Each row is a point on a tangle of strands that fork, close into loops and nearly touch. The rows are in no order.
Two points are linked if the straight distance between their rows is under 46.4. Some points are linked to none.
K957: [ -5 -18 -13 -11   4 -18  13  -7   0  23 -13   4   4  19 -24   7   8  -9
   7  10 -25  10  24  21   0]
K57: [  5  10   7   5  35  -2  -3  26  15 -29  18 -16 -12   9   8  11  -7   2
  -2 -17  -9  14 -15  20   0]
K234: [-12   9  22  20   6   9  -9  19  -1  -5   8 -12   1  -4  24   0  -2   2
  10  11  17 -31  15 -15  14]
K53: [-11  -2  30  12   1 -11  -7  13   4   7   6 -24 -23  -5  17  -5  27  -4
  17   2   3 -21  -4  17   4]
K948: [ -2   1 -13   2   3   2  17   6   7  27   1  -7  -7  -5 -13   8  -4   2
   9  43   4 -14   4  12 -25]
K953: [ -8 -25 -21 -11  -6  -4 -15 -14 -10  -5  21  -3  12 -23   3 -12  -4 -20
  -9  -6  18   2 -18  -6   3]
K126: [ -1   5 -22  -4   9  23  -3  21  12 -16  -1  16   5   1  -5   4 -38  -7
  -6  15   4  13 -23  -6 -12]
K835: [ 15 -18 -11  -3  -4  -1  -5 -30 -11   0  35 -13   6 -32  -2 -19  28   7
  -1  -5  14  -1 -17  -9   5]
K613: [-12  15   8   1  -1  -2   7  18   8  -1 -35  12  -9  10  -6  19 -17  15
  -3   9 -13   5 -16  14  -7]
K764: [  2 -17 -11  -1  19  -7   9  -1   0  -4  15 -24  -8  -5  -5  -6  11   0
   1  -8 -11  23 -15  29 -12]
K908: [ -4 -14 -26 -17  -6 -12  -4 -16 -13  -2  -7   4  11  -2 -13   5  -3  -3
 -11 -15  -6  26 -15  15   0]
K407: [ 15 -10 -15   7  -7   6  20 -22  -8  14  -8   8  -1  -2 -17 -24  14  13
  -4   5  -7  18  -7  -2 -12]
K507: [ 11 -10 -25 -15  -3   8  -2 -29 -13   6  33  -4  23 -17  -7  -5   4  -5
  -4   6  23  -3   4 -17  -2]
K85: [ -5   9   8 -17  -8   1 -13   7  18  -2  25 -27  -4  -3  19  29  -9 -14
   5   1  29  -1  -9  13 -19]
K236: [ 18  15  23  10   0  -6  11  -8   3  18  13 -12 -14   5   0   1  23  15
   6  11  -3 -12  17   7 -14]
K93: [  3 -20 -20 -23 -11   5 -17 -12  -1 -12  20   1  14  -7   6   1 -13 -27
 -12 -22  18  16 -18  -4  -5]
K817: [-25   4   9  -4 -11  -5  -9  23   8  -5 -33  12  -8   9  22  10 -25 -11
  -8 -15   2  -1  -7   0   4]
K502: [ 16  19  36   4 -28   5   5 -11   5  27  -4  -1  -9  15   4   3  12   4
   8  15  13 -20  24 -13 -20]
K860: [-20 -25 -13   7  24 -11   2  14  -1   7  -1  -8   8   2  -9  -5   1 -12
  14  16 -17  -9  17  15  19]
K972: [ -6  15  14 -16 -11 -21  -9 -12 -13   9   1  -4  13   2   1  35   9   3
   5 -14   2 -19  24  -1  16]
K329: [-16   5   5 -10 -24  10 -12  12   5  -2 -21  12  -1  -4  20   8 -22  -9
 -10  -2  16  -6 -19  -7 -11]
K816: [ 24  30  12  -4  -3   5  -4   4   7 -15  11   1  -9 -20   0  28   4  35
  -1  -3  -2   6 -25  -4  -4]
K848: [  2 -18  -1  -2  13  -7   8  -2   7   7   8 -21 -12  11   2 -12  10 -17
   2 -12  -6  20  -1  24 -14]
K379: [  3 -11 -10   3   7   6  -2  -5  -6 -16  14  -4   4   5  10 -20  -1 -15
  -7 -30   5  11   5 -12  12]
K46: [-20 -30 -15   3 -10 -14  -3  -4 -10  11 -24  14   7 -15  -7 -10   8  -1
   7   9 -17 -10  11  -7  18]
K689: [  5  -9   4  -1 -25  -7  -1 -28 -17  16  -7   9   6  -8   1 -13  21   4
   2 -11   7 -17  23 -24  13]
K419: [  7  23   5  -6  11  -7   8   2   1  10   8  -2   5  15 -17  26  -5   5
   0  13  -5  -6  15  11  -9]
K455: [  7 -23   6   4  -9 -17  11 -20  -1  15 -24   4 -12  16  -9 -17  31   3
   3 -14 -25  24  14  14   4]
K177: [  3  -9  21 -13  -3 -28  -6 -13  -2  24  12  -9  -4   7  -7   9  42  -1
  21   6 -13 -25  30  18   9]
K921: [  7  -5   9  -6 -22  -2   8 -22  -5   8 -33  18  -4  25  -5 -14  12  -9
  -4 -28  -8  12  19  -6   4]
K743: [ -2 -11   7   2 -35 -10  -2 -15  -9   6 -25  16 -10 -16  10 -21  13   7
 -11 -14  -2   0 -12 -13   3]
K536: [ -8  -6 -12 -17  -9   4 -21   1   4 -10  28 -14  17 -24  14  22 -10 -12
  -1   6  31  -9 -11  -5   1]
K876: [ 23  26   8   8   4   3   1   2   0 -14  21  -7  -5 -23  -1  10  17  32
   3  -7  -4  -2 -13  -9   3]
K549: [-13   7   7  -2  16  -3   3  16  14  18  17 -11  -6  21   4  15 -14 -21
  10  31   2 -16  15  20 -21]
K896: [  0 -12  -4   5  12  -5  15   0  10   8 -12 -12 -15  23  -8 -10   5 -11
  -2   0 -19  33 -14  34 -18]
K474: [ -3   2  21 -10 -11 -27  -7 -10 -10  16  -2  -3   5   2  -4  22  29   5
  17  -2 -10 -28  30   6  17]
K370: [  8  -6  -2  18   3  -3  13   2   2   2  -3 -14 -23 -22  -3 -16  19  26
   0   8 -14  11 -22  16 -12]
K308: [-21 -31  19  -5 -18 -25 -10   5   6  19 -23  -9 -24 -11   9  -4  27 -10
  17  -3 -12  -8  -2  25  -3]
K399: [ 12  13  -6 -20   0  -1  -2  -7   0  -7   9  -6   3   6  -3  20  -1   2
  -5 -21   4  13  -4   7  -7]
K998: [-13  11  12   6  16   1  -5  23  14   3  21 -20  -3   8  17  16 -12 -14
  11  27  12 -23  13   8  -9]
K447: [  2   3  24   7 -14   3  -9  -9   3  -2  18 -26  -5 -13  25  -6  27   5
   8  -9  26 -16   4  -8   7]
K694: [  4   2 -16  18  12   4  10   9  -9   0   7   3   4 -22 -10  -8  -2  21
  -2  24  -8  -9  -7  -6   1]
K344: [  7  -4  -6   5 -23  18   4 -13  -4  18  -1   8  -2 -18   3 -23  -1   4
  -5  24  18 -13  -5 -23 -17]
K778: [  2   7  10  17  23  -3   2  22   8 -24   2 -13 -15  -1  12  -8   3   9
  -1 -17 -13  12 -14  11   4]
K189: [ 15  -1 -12   0  -2   1  -9 -12 -13 -22   3  22  15  -7  -7 -15  -9   1
 -26 -17  -3  14 -10 -20  16]
K899: [ -6 -13 -13  25  22   1  11  10  -2   0   0  -3  -7 -12  -5 -19   5  12
   2  20 -18   0  -3   5   6]
K440: [-18 -19  11  -3   0 -21 -11   4  -4   0 -14  -3  -6   3   8  -3  20  -9
  14 -17 -12 -11  16   9  23]
K928: [  4 -14   7   8 -23 -10 -15 -11 -12  -6  -6   9  -9 -33  14 -26  17  11
 -11 -11   5  -5 -27 -13  10]
K749: [ 12  13   1   0  21   8  -1  17  14 -20  29 -14  -4   6  10  11  -9  -1
   4 -11   7   6  -5   4   0]
K441: [-15  20  11  -1  20  -5 -19  27   2 -23  -3   2   7  -8  14  31 -18  17
  -5 -10  -1 -10 -13  -8  23]
K258: [ -9 -25 -20  -4  -8 -11   6 -16  -7   9 -15   2   4   1 -11 -10   8  -3
  -2  -5 -16  24  -6  14   3]
K528: [ 18  26   3  10  20   9  13   1   2  10  23  -5   3   9 -14  11  -4   9
   3  25   0 -11  24  -4 -11]
K387: [-18   6   0 -19 -23   7   3   3   6  18 -26   8  -7  10  -5  16 -18 -16
   2  10  15  -6  -8   8 -21]
K136: [-13  -9 -12 -19  13  -7  -3  13  11  -1   8 -14  -4  10   4  17 -19 -29
   1  -5   6  18 -12  31 -16]
K975: [ -6 -16 -16  10   6  10  21  -2   6   5 -23   3  -5  18 -13 -21   0  -4
  -2   9 -15  33 -14  19 -13]
K353: [  6  21  -1  17   6   6   3   7  -8  -2  -7  13   7 -18  -9  -2  -9  32
  -7  21 -10 -11  -4 -19   5]
K838: [-28 -26 -19   4  10 -12  -1  18  -1   5 -11 -10  -2 -12  -1   3  -9  -6
   7  20 -14   2 -13  25  -1]
K748: [ 12   4   9   2 -16   1   8 -13  -8 -12 -27  17  -9  23   3 -20   5   1
 -11 -36  -9  23   5 -10   3]
K624: [ 12  24  19  31  14  13  21  14   7   4 -17  11 -17  19 -14 -13  -2  22
   2  19 -21   6   7   5 -12]
K699: [ 13  20  26   9   0   4   2   1   6   2  12 -16 -15   1   9   0   6  11
   7   0   8  -9   7   2 -13]
K203: [-12   8   7   5 -15  -1  -3  12  -5 -10 -49  28   1   4   5  -1 -15  15
 -13  -7 -14   2 -12 -14  10]
K504: [  8   1  -3   5  19  10  13  -6   3   6  28 -12   8  25   4 -10  -8 -22
   2   1  14  -5  34  -7  -5]
K439: [ -8  -4   0 -12  -7  -7 -11 -14  -8   3  19 -17  15   2  10   8   8 -16
   6 -16  21 -12  19  -3  13]
K315: [  0  -3  -7   5  19  -8  -8   6  -9 -31   0   2   9   0   4  -6  -2   9
 -13 -30 -15  13  -9  -4  26]
K746: [  5  -3  10  -6 -22   0 -13 -21  -2  -4  20 -15   3 -17  22  -4  21  -2
  -1 -17  28  -7  -3 -13   2]
K179: [-14   8 -12   9  14   9  -4  25   3 -11  -6  16   9 -10   0   8 -35   7
  -8  21  -1  -4 -19  -9   0]
K70: [  6   5   9  17   0 -13  11   1  -6   9 -12  -5 -20 -21  -7  -2  26  37
   2  10 -21   1  -9  13  -2]
K74: [ -3 -25   8  -6  -4 -25   1 -14  -6  12 -14  -3  -6   4  -8  -9  32  -2
  10 -20 -22   4  22  13  19]
K487: [-10  12   1 -18 -24   1   8  -7  -2   5 -32  16  -3   4 -14  17  -6   5
  -4   0   5   4 -13  12 -15]
K103: [ 22  14  22  19  16   4  10   8  13  -4  23 -20 -24  -2   8 -13  17  14
   5   2  -1  -3  -5  10 -18]
K653: [ -2   0 -25  -8   9 -10  -3 -16 -24  -3  16   8  31 -13 -18  10  -1   7
  -6   2  -2  -9  11 -10  25]
K477: [  3  24  13 -12   5  12 -13  26  16 -21   5   0  -1   3  17  38 -27   1
  -2  -9  11   2 -15  -8  -5]
K94: [ -8   6 -21   0  24  -7 -10   4 -18 -18  16   2  29 -12 -14  10  -6   8
  -4   0  -5  -8  -3  -6  32]
K9: [  7  -2  -2  -8   0   2  16 -13   5  28  17 -13  -6  12  -7  -1   4 -12
   7  20  16  -4  17   9 -26]
K175: [-17  -6  -1   3  11 -19   7  17   7  13 -17  -2  -7  10 -13  17  -4   2
   8  30 -24   1  -4  34  -8]
K671: [ 12  11   7  -1 -23  10  16 -18   0  33 -10  10  -4   8 -11   2   7   5
   8  24  14 -18  21 -12 -22]
K485: [  7  18  12  -9  -6   3  -8  12  13 -17  -5   4 -12  -5  13  13  -5  10
 -10 -22   3  12 -27   0 -10]
K384: [ 17  17   4 -16 -13   5 -12   7   6 -17   6   9  -3 -19   2  28  -5  17
  -6  -4   5   8 -32  -5  -5]
K873: [ 11  -5 -10   9 -16  16  16 -16  -3  15 -12  13  -8 -12 -11 -33   7  13
  -4  19   5   6 -15 -11 -20]
K967: [  3   2   5   4  -5  15 -16   2   0 -27  16  11  16   3  23 -14 -19 -17
 -14 -23  23  -7   8 -38  15]
K593: [ -8  -5  -8  -9   8  -5 -10  -8 -10 -11  17  -9  15   7   6   2  -3 -16
  -3 -25  11  -1  11  -4  16]
K436: [-16   5  22  13   9   4 -12  20  10  -1  15 -29  -5   2  26   3   1 -17
  16  16  23 -28  17  -1  13]
K603: [ -7 -29 -15   2 -12  -3   5 -10  -9  10 -21  11  -2   1   1 -29   1  -8
  -7  -4  -7  13   0  -4   2]
K831: [ 14 -20 -22  -2  -7   2   5 -28 -15   2   6   9   9 -15 -13 -25   8   5
 -14  -3  -2  17 -11  -4  -1]
K531: [  4 -19 -12   7   6   9  -3  -1   0 -18   8  -3  -7 -15   6 -25  -1  -4
 -11 -14  -2  22 -29   0  -2]
K631: [  4  14  -5 -14 -15  13  -8 -12  -4  -6   5   9  20  10   7   8 -17 -14
  -9 -14  22  -3  15 -24   0]
K400: [  0   5  18  -8  -3  -7   7   5  11  18  -6   0 -22  33   0   3   4 -14
   6  15  -7   1   6  30 -25]
K942: [ -8  14   2  16  19   7 -14  14 -12 -25  13   1  20  -9   9  -2  -8   6
  -3  -4   2 -22   5 -24  35]
K765: [  0 -11  -9   2 -19  -2 -10 -18 -18  -9 -12  29  18  -5  -1 -22 -13  -9
 -24 -12   3   2  -3 -26  16]
K578: [ -5  -7  -2   2  17  -3 -17   7  -3 -24  13 -21  -4 -16  12 -10  19  -1
   2 -28   0   1 -24  12  22]
K64: [-16 -29   3  19  31 -13   3  16   7   1 -11  -8  -3  12  -7 -17  13 -11
  17  11 -33   0  19  19  23]
K313: [ 17  17  41   7 -17   2   7  -9   4  14  -6   4 -18  20  12  -9  16  -2
   6  -8   1 -11  25 -10 -14]
K156: [  2   9  -5 -20   9   0   4   6  13  -2   3  -6  -3  25  -9  19 -15 -18
  -3  -6   0  19  -3  29 -19]
K740: [  2   1   1  21  12   5  13   8  -4   1 -14  15   0  16  -7 -17 -12   4
   3  10 -18  -6  27 -15  11]
K269: [-13 -19  10  10  -7 -10   0   7   0  -1 -24   7 -11  -2   9 -14  11  -4
   5 -10 -14  -5   9  -3  14]
K420: [-17 -16   1   5  -8   0  -1   9   1   7 -13   5  -5   4  12 -11  -4 -17
   5   0   2 -13  18 -10   6]
K904: [  8 -13 -18  -6   1   7   9 -27 -10  12  22  -3  11   1  -3 -21   4  -9
   0  -7  14   2  16 -15   1]
K274: [  0  14   5   6   6   8 -18   4 -11 -26  14  10  23  -5  12   4 -15   0
 -11 -14  11 -12   6 -37  28]
K383: [  2   0  -9 -20  -8  -3  -2 -11   2   6  17 -15   5 -10   2  17   2  -3
   2  -4  16   2  -3   7 -12]
K845: [  3  15   1   1  10  -8  10   4  -1  -8 -12   6   4  14 -11  12  -4  13
  -7  -9 -18  16   1  13   5]
K47: [-16 -42 -14   3 -16  -2  -3  -5  -4  18 -21   9  -1 -15  -2 -24   4 -12
   7  14  -4  -9   6  -9   2]
K924: [-23  -1  -9   1   7 -15   5  19   5   4 -32   5   0   7 -11  21 -14   8
  -2  10 -23  17 -17  27  -3]
K38: [ 13  -3 -18 -14   5  26  -1  13  16 -20  15   5  -3   3  -1   6 -25 -15
  -1  -3  10  21 -27   0 -14]
K705: [ -5   6   2   2 -15  12  -5   6   5  -3   1   1   2  -8  17   2 -16  -3
  -6   4  17 -10  -6 -15  -7]
K993: [-24 -24 -16   0  10 -21  -1  10  -4  15 -11 -10   5 -14 -17   9   8   2
  14  23 -20  -9   0  24  11]
K989: [  2   0   9  -2   4 -11   4 -13  -4  14  15  -5   2  12  -4   2  13  -7
  11   4   1 -17  34  -2   9]
K546: [  5  -8 -23 -18   9  13  -6   3   9  -9  22  -7   7   2   3   5 -16 -22
  -4 -11  12  15 -11   1  -9]
K833: [  8 -12 -20   1  17  14   9 -14  -4   4  22  -1  12  17  -2 -25 -10 -20
   2  -5  12   6  23 -15  -2]
K169: [-15   0  18   9  -3  -2  -1  19  10  12 -16   5  -8   8   9   1 -11  -9
  10  17  -4 -20  16  -2  -4]
K72: [  1   3  -5  -4 -15 -13   0 -13 -17   6 -17  16   9  -4  -9   5   5  13
  -5  -8 -11   0  11 -12  14]
K340: [  1  15 -21 -12  -4   8   6  -5  -2   7 -11  19  11 -14 -29  19 -13  19
  -6  26  -3   3 -21   4 -13]
K700: [ 15   4  28  -7 -10 -21   5 -17   0  32  12  -7 -14  14  -4   4  37   4
  15  13  -8 -16  28  14 -14]
K884: [  2   5  -9   0  -4  18  17  -4  11  27   7  -5  -7   3  -9  -3  -7  -7
   5  33  19 -12   9   2 -31]
K3: [ 31  19  13  13   7   5   8   0   6  -9  20 -15 -20 -17  -1  -8  21  30
   5  -4  -1   5 -12   0 -11]
K148: [ -2   9  10  -7  15 -17   0   2  -3   9  10  -7   5  18  -8  22   1  -6
   9   4 -10 -14  24  12   9]
K645: [  8   5  -2  10   5  14  15   6   9   5  -2  -3 -12  -4  -2 -15  -4   4
   0  13   3   4  -8   2 -20]
K251: [-14  11  11   9  17  -8  -2  27  -2 -12 -28  14   2  22   5  10 -20   5
  -4  -9 -22   2  11   1  19]
K365: [  3   8  13   3 -11 -15   6   0  -2  18  -9  -5 -17 -19  -3  11  18  24
   6  19  -7 -10  -6  13 -11]
K966: [ 10  18  13  -3 -17  -1 -14 -11  -6  -5  23 -20   8 -33   9  16  26  21
   5   2  17 -19  -5 -10   8]
K364: [ 20  18 -11   5  18  14   4   8   7 -13  14   8  -1 -18 -16  14 -12  26
  -2  15 -11  14 -26  -1  -8]
K43: [  9 -17 -14   7  12  13   1  -7  -5 -14  24  -6   2  -9   4 -30   1  -8
  -8 -11   9   8  -8 -11   2]
K406: [ -5 -24  -7   5   5  -3 -15   1 -11 -19  11  -8  -1 -21  10 -22  12  -6
 -10 -21   1  10 -34   7  11]
K707: [-23  12   6   8  18   0 -11  33   3 -16 -12   6   4  -7  15  18 -29   8
  -3   6   0 -13 -11  -7  14]
K111: [ -8  -1  25   5  -4   7 -17  -1   3  -2  18 -32  -1  -1  30  -8  29 -12
  13  -8  29 -25  13  -1  21]
K124: [ 17 -11  -7 -12 -11  14 -16 -15   3 -21  25   3   9  -1  18 -10  -7 -22
 -11 -29  24  13 -12 -23   2]
K654: [  0  20  -1 -23 -26   9  -1 -21 -11   8 -13  20  19  12 -10  18 -13  -4
  -7 -10  14  -5  11 -19  -1]
K596: [ -9 -10 -12   3 -11 -18   1 -10 -18   6 -21  20  12 -15 -14  -3   8  17
   1  12 -21  -9  10 -11  22]
K245: [ 11  14  11  17  27  10  11   3   4   8  31 -12   4  20  -4  -4  -4  -5
  10  19   6 -18  37 -10  -5]
K943: [  4  14  -3  -7  -6  28  13   0  15  -5 -12   7  -8  19  -9  -5 -14 -10
  -2  -3  12  14 -13   5 -26]
K592: [  1   5  11  -5 -11 -22   4  -5  -4  20  -9  -1  -2  -2 -10  17  20  13
   8   8 -10 -14  17   9  -1]
K855: [-14 -12   6  -8  -8  -1 -24 -11  -5  -2  17 -27  13  -2  24  -2  21 -22
  10 -19  35 -18  17  -4  24]
K131: [  0  -3  25   9  -3  -8   4   9   7  14 -17   9 -15  16   1  -7   4  -4
  11  10 -17 -12  23   3  -6]
K641: [ -8  -1  14  -6   3  -8  -3   8  14  30   6   3  -4  29  -1  13  -3 -19
  13  34  -5 -22  27  14 -20]
K303: [ -6 -20 -34  -1  17  -5   2 -18 -22   5  17   0  25  -9 -19 -13   1  -5
  -2   9  -6   0  10  -4  18]
K859: [-12   8   4  16  18  13 -16  18  -2 -19  16 -14  17 -16  17  -5   0   0
   8  10  14 -29   1 -20  30]
K165: [  8  22   2  -6  20   5 -13  23   9 -28  10   8   9  -5   4  37 -26  15
  -3  -6   2   3 -19 -11   9]
K903: [ 11 -12 -31 -21  -3   4  -8 -16  -2 -14   2  14  12   1 -17   3  -9  -8
 -15 -14  -5  37 -31   7  -5]
K894: [ -4  17  -4  10  20  -1   4  19   1 -10 -16  12   8  11  -7  10 -21  12
  -7   0 -19  10   2   0  12]
K976: [ 19  10   1  -7 -13  18 -12  -8   1 -22  21   7  14   1  18  -1 -13 -13
 -10 -21  22   4   1 -32   3]
K612: [ 20  29   5 -13   4  29  14   0  14 -13   5   9  -2  28 -21  11 -10  -3
   1  -7   7  19  -7   6 -21]
K78: [ 25  26  -2  -6   5  21   7   1   8 -20   0  15   2  16 -13  10 -12   7
  -7 -19  -2  18  -6  -9  -4]
K978: [ 19  19  34  10  -9   2  14  -5  12  16 -11   7 -27  24   0 -13  17   3
   7   4  -4   1   9   5 -23]
K227: [-21 -20 -17   7  23  -4   2  23   6  -7  -3 -16  -5  -4   3  -2 -11  -9
   1   6 -10  18 -23  27  -4]
K672: [ 12  -9  -3 -12  -9   1 -15 -14   2 -10  27 -18  -5 -23  12  -2  14  -6
  -5 -23  19   4 -21  -1  -3]
K889: [ 24 -10 -22 -12  -1   6  -9 -14  -3 -23  16  19  12  -8 -14  -5  -8  -5
 -17 -12  -2  28 -25 -12   2]
K237: [-17 -25 -32   0  12  -4   3  -7 -12   7  -1   6  21   2 -14  -6 -13 -14
   0   8  -7   4  15   0  12]
K969: [  3  23   9  24   9  12  10  14   2  -2 -19  13  -9   0  -3  -3 -11  28
  -4  13 -15   0  -9  -7  -5]
K732: [ 15   0   1  -5   4   1 -12   0   2 -27  26 -16  -3 -16  11   1  17   6
   0 -27   5  10 -23  -1   9]
K357: [  0 -33 -21   1  -5  -4 -11 -22 -18  -7  13   5  16 -27 -12 -26   3 -11
 -17   2   4   8 -25  -8  12]
K772: [ -6   4  -8   1  12  -8  14  11   9  17  -1  -9 -10  -2 -18  14  -1   8
   6  32 -11   3  -8  32 -21]
K385: [  2 -11  20   4 -12 -15   6  -1   8  13 -29   9 -16  18  -4  -9  18   4
   4  -4 -25   9  14  14  -5]
K834: [  3  -1   2   1 -34  12   7 -19  -6  27 -15  14  -1  -9  -3  -9   7   7
   4  20  17 -18  10 -26 -13]
K938: [ -6 -16  -2  -8 -12 -14   3 -12  -3  13 -24  16   3  22  -7  -5   5 -16
   5 -14 -13   6  27  -1   8]
K725: [  2   0  -8  20  11  11  15  15  13  -3   1 -10 -23 -19  -1 -13  -1  17
  -1  19  -9  16 -26  15 -24]
K890: [ 19  22  26  21   3  10  21   6   9   6 -10   2 -29  16  -7 -17  13  17
   3  12 -12   5   1  10 -22]
K961: [-20  -8 -33   0  21   1   2   8  -7  -2  10  -1  21  -6  -8   6 -25 -13
   1  19   0 -12   7  -1  11]
K909: [ -8 -14  -4  -6 -13 -15  -4 -14 -17   5 -19  19  15   5  -3  -3   4  -5
   3 -17 -13  -6  29 -15  25]
K932: [-21 -12 -14 -11   8  -6  -5  19   9  -5  -6  -9  -4  -5   1  15 -21 -13
  -7  -2  -2  19 -26  26 -13]
K294: [  6  25  29   6 -23   0  -4   2  -9   1 -26  12  -5  -4   9   7  -2  25
  -5 -13  -4 -14   1 -23   7]
K260: [  0  21  12 -20 -21  -7  -2 -14  -8  13 -14   6  11  10  -5  34  -4   2
  -2  -6   5 -11  17  -3   1]
K33: [ 13   1   7   7 -21   6   3 -13  -4  -7 -21  17 -10   2   9 -28   5   7
 -14 -22  -2  11 -10 -17  -3]
K922: [  3  18 -12 -17 -15  21   3 -11  -2   2  -5  21  16   6 -16  10 -20   0
  -5   6  14   3  -6 -15 -13]
K722: [  2 -22 -11  -4 -22   4  -7 -23 -14   6  -3  14   8  -6   8 -34   0 -17
 -13 -14  17  -2   3 -28   5]
K326: [-23 -12 -18  10  29   1  -2  18  -3   1  15 -17   9  -8  -5  -3 -10 -10
  15  23  -1 -18   7   8  16]
K669: [  8  17  10  20  23   6   4  21   9 -28  -2   5  -8   5   9  -3 -13  22
  -6 -15 -14  14 -15  -4   6]
K599: [  5  15  -7   0  -2  20  11  -1   5   4  -7   9  -1   8 -13  -3 -13   3
  -4  11   3   4  -2  -1 -16]
K996: [-12  -6  -8   2  -8   8  18  -1   6   9 -39  15  -5  20 -19  -8  -5  -1
   1  16 -12  20  -8  13 -11]
K473: [  7 -11   4 -10  -9 -12   5 -27 -12  19   6  -1   6   8  -1  -4  23  -8
   9 -15   6  -9  35  -7   8]
K318: [  6  10   5  -6  12   9  -6   9  19 -10  38 -28  -2  -1  13  18  -3 -13
   9   4  21  -1   1   7  -9]
K349: [-16  16  10  -1   8   5  -3  27   7 -14 -30  14   0  29  10  13 -34  -9
  -8 -11  -6   2   3  -1   4]
K266: [  7  18  26  18   6  -1  -1   3  -9   0   7  -8   0   0   6   0  18  14
  12  -1  -3 -26  25 -16  22]
K902: [-19  -1   1  -5 -15   1   2  12   8  22 -17   4  -3  -1   2  12 -16 -11
   5  26  11 -17   8   4 -17]
K483: [  0 -24  -2  -5 -23   1  -2 -31 -10  18   4   7   5  -8  11 -25  13 -10
  -2  -8  19 -12  20 -25   9]
K739: [ 22  12  -6  -6   4  23  -1   7  10 -30   5  18   0   7  -1   6 -19   0
  -7 -13   0  25 -25 -11  -2]
K951: [ -4  20  16   3   7  -2   0  25  10 -13 -19   6  -9   3   8  21 -17  13
  -9  -5  -6   5 -19   8  -6]
K952: [ 10   8  -2  -6   8 -10   6  -7   1 -11  -2  -5  -3  16  -7   5   5   4
  -8 -29 -14  29  -5  19   0]
K614: [-15 -28  -7  29  26  -8   4  16   2  -5 -10 -12  -7  -1   0 -26  16   1
  13  13 -29   7   0  14  20]
K570: [-10  -2  -6  -6 -19 -11   9  -4  -1  16 -37  12  -5   5 -21  11   5  10
  -1  10 -16  10  -7  18  -5]
K80: [ -9   1   1 -19 -14   0 -15  -4   4   3  23 -24   8 -15  14  25   2  -9
   5   5  29 -11  -1   5  -9]
K559: [ -3   6  -5  -7  -5   7 -13   5  -1 -14  17  -3  12 -21  11  14 -12   3
  -3   5  18 -11  -9 -17   4]

How many points has the smallest loop of links through each point below? Write 0 if it is on no loop.
K546 -> 13
K746 -> 13
K903 -> 0
K70 -> 12
K440 -> 8
K80 -> 13
K993 -> 0

A piece is all that can be reached along the links. How many separate loops has the piece of each point below (a circle has one, a figure eight two, a Y none), and how many tips (points with one link)?
K739 -> loops 2, tips 5
K764 -> loops 1, tips 1
K952 -> loops 1, tips 1
K528 -> loops 0, tips 2
K406 -> loops 1, tips 0
